Each scene shows the same named points in several views. A view is turned or mirrored, shifted and resized as a whole, has a little noise and may leave points out.
In the rows, 128 means zero.

Scene 1
View 1
j251: [ 99 153  73 121 156 143 128 114 148 183 101 139]
j858: [142 146 112 106 126 227 152 117 125 150  69 118]
j337: [118 118  96 123 115 148 132 168 138 151  79 143]
j105: [ 93 144  61 120 146 116 126 132 155 181 114 155]
j112: [132 129  94 113  99 128 137 159 145 133 139 172]
j133: [ 99 151 102 115 105 169 159 184 148 146  89 153]
j432: [173  78  70 116 121  62  77  86 138 144 166 161]
j209: [170 140  99 101 132 187 129  73 132 140 125 134]
j659: [142 138  96 117 153 201 126  94 123 170  60 110]
j397: [155 141  90 102 117 150 133  96 145 136 159 157]
j781: [ 99 147  82 119 142 157 141 134 146 173  94 143]
j558: [144 124 102 114 118 171 129 126 130 145  86 135]
j413: [128 126  64 112 121  70 114 122 160 154 178 182]
View 2
j133: [182  74 112 171  89  69 160 138  53 143 189  73]
j558: [149 106 131 130 123  88 159 165  75 143 142 131]
j105: [178 113 154 145 137  85 120 125 141 119 224  94]
j432: [129 189 145 176 226  78  77 137 180 205 155 173]
j112: [173 123  93 188 139  64 128 130  98 182 177 106]
j858: [166  94 118  97  95 107 194 177  36  95 126 130]
j413: [178 166 105 195 187  68  84 107 173 179 206 120]
j251: [178 119 160 119 130  96 134 136 135  99 206 104]
j781: [184 104 143 132 116  88 144 142 105 107 203  99]
j337: [154  85 144 161 111  78 155 155  74 165 177 102]
j397: [185 162  73 146 163  94 125 141 108 135 142 148]
View 3
j781: [129 139 162 117 163 170 117  97  94 137 165 120]
j251: [137 141 184 133 148 161 116  97  95 161 160 113]
j432: [171 137 172 124 124  42 126  77 176 229 167 151]
j413: [153 109 173  91  91  63 112  50 133 216 152 131]
j659: [150 155 180 150 214 145 142 155 106 117 141 106]
j209: [159 136 176 107 185  85 137 132 109 131 109  95]
j397: [151 109 161  78 149  86 128  93 116 151 121 109]
j133: [113 121 119  76 170 174 123  91 106 104 172 144]
j105: [128 138 169 125 133 166 108  76 102 171 182 126]
j112: [127 109 127  71 140 112 126  78 132 146 163 148]
j337: [127 134 127 106 176 152 130 109 133 125 178 154]
j558: [138 139 145 107 195 121 137 122 128 119 149 131]
View 4
j251: [140 144 173 110 115 121 106  58 123 140 145  73]
j209: [176  91 136 114 106 118 149 110 131 148 180 132]
j105: [123 143 177 113 104 111  98  41 108 133 115  76]
j133: [166 146 134 149  89 106 146  89 144 105  87 109]
j659: [185 155 147  94 142 119 146 124 149 159 173  92]
j781: [150 153 157 124 108 122 120  72 136 131 123  77]
j112: [139 115 149 141  72  92 133  75 107 106  81 128]
j413: [ 95  74 181 121  61  92 103  32  67 120 104 132]
j337: [152 166 158 125 102  92 141  98 121 116  84  98]
j432: [ 75  60 202  67  72  49 107  73  20 146 118 156]
j858: [207 163 124 128 124 122 167 129 171 133 142 101]

In a view up to two points have been moved. Name them for each view, in the order of its rows, or write none.
view 1 => none
view 2 => none
view 3 => j413
view 4 => j133, j432
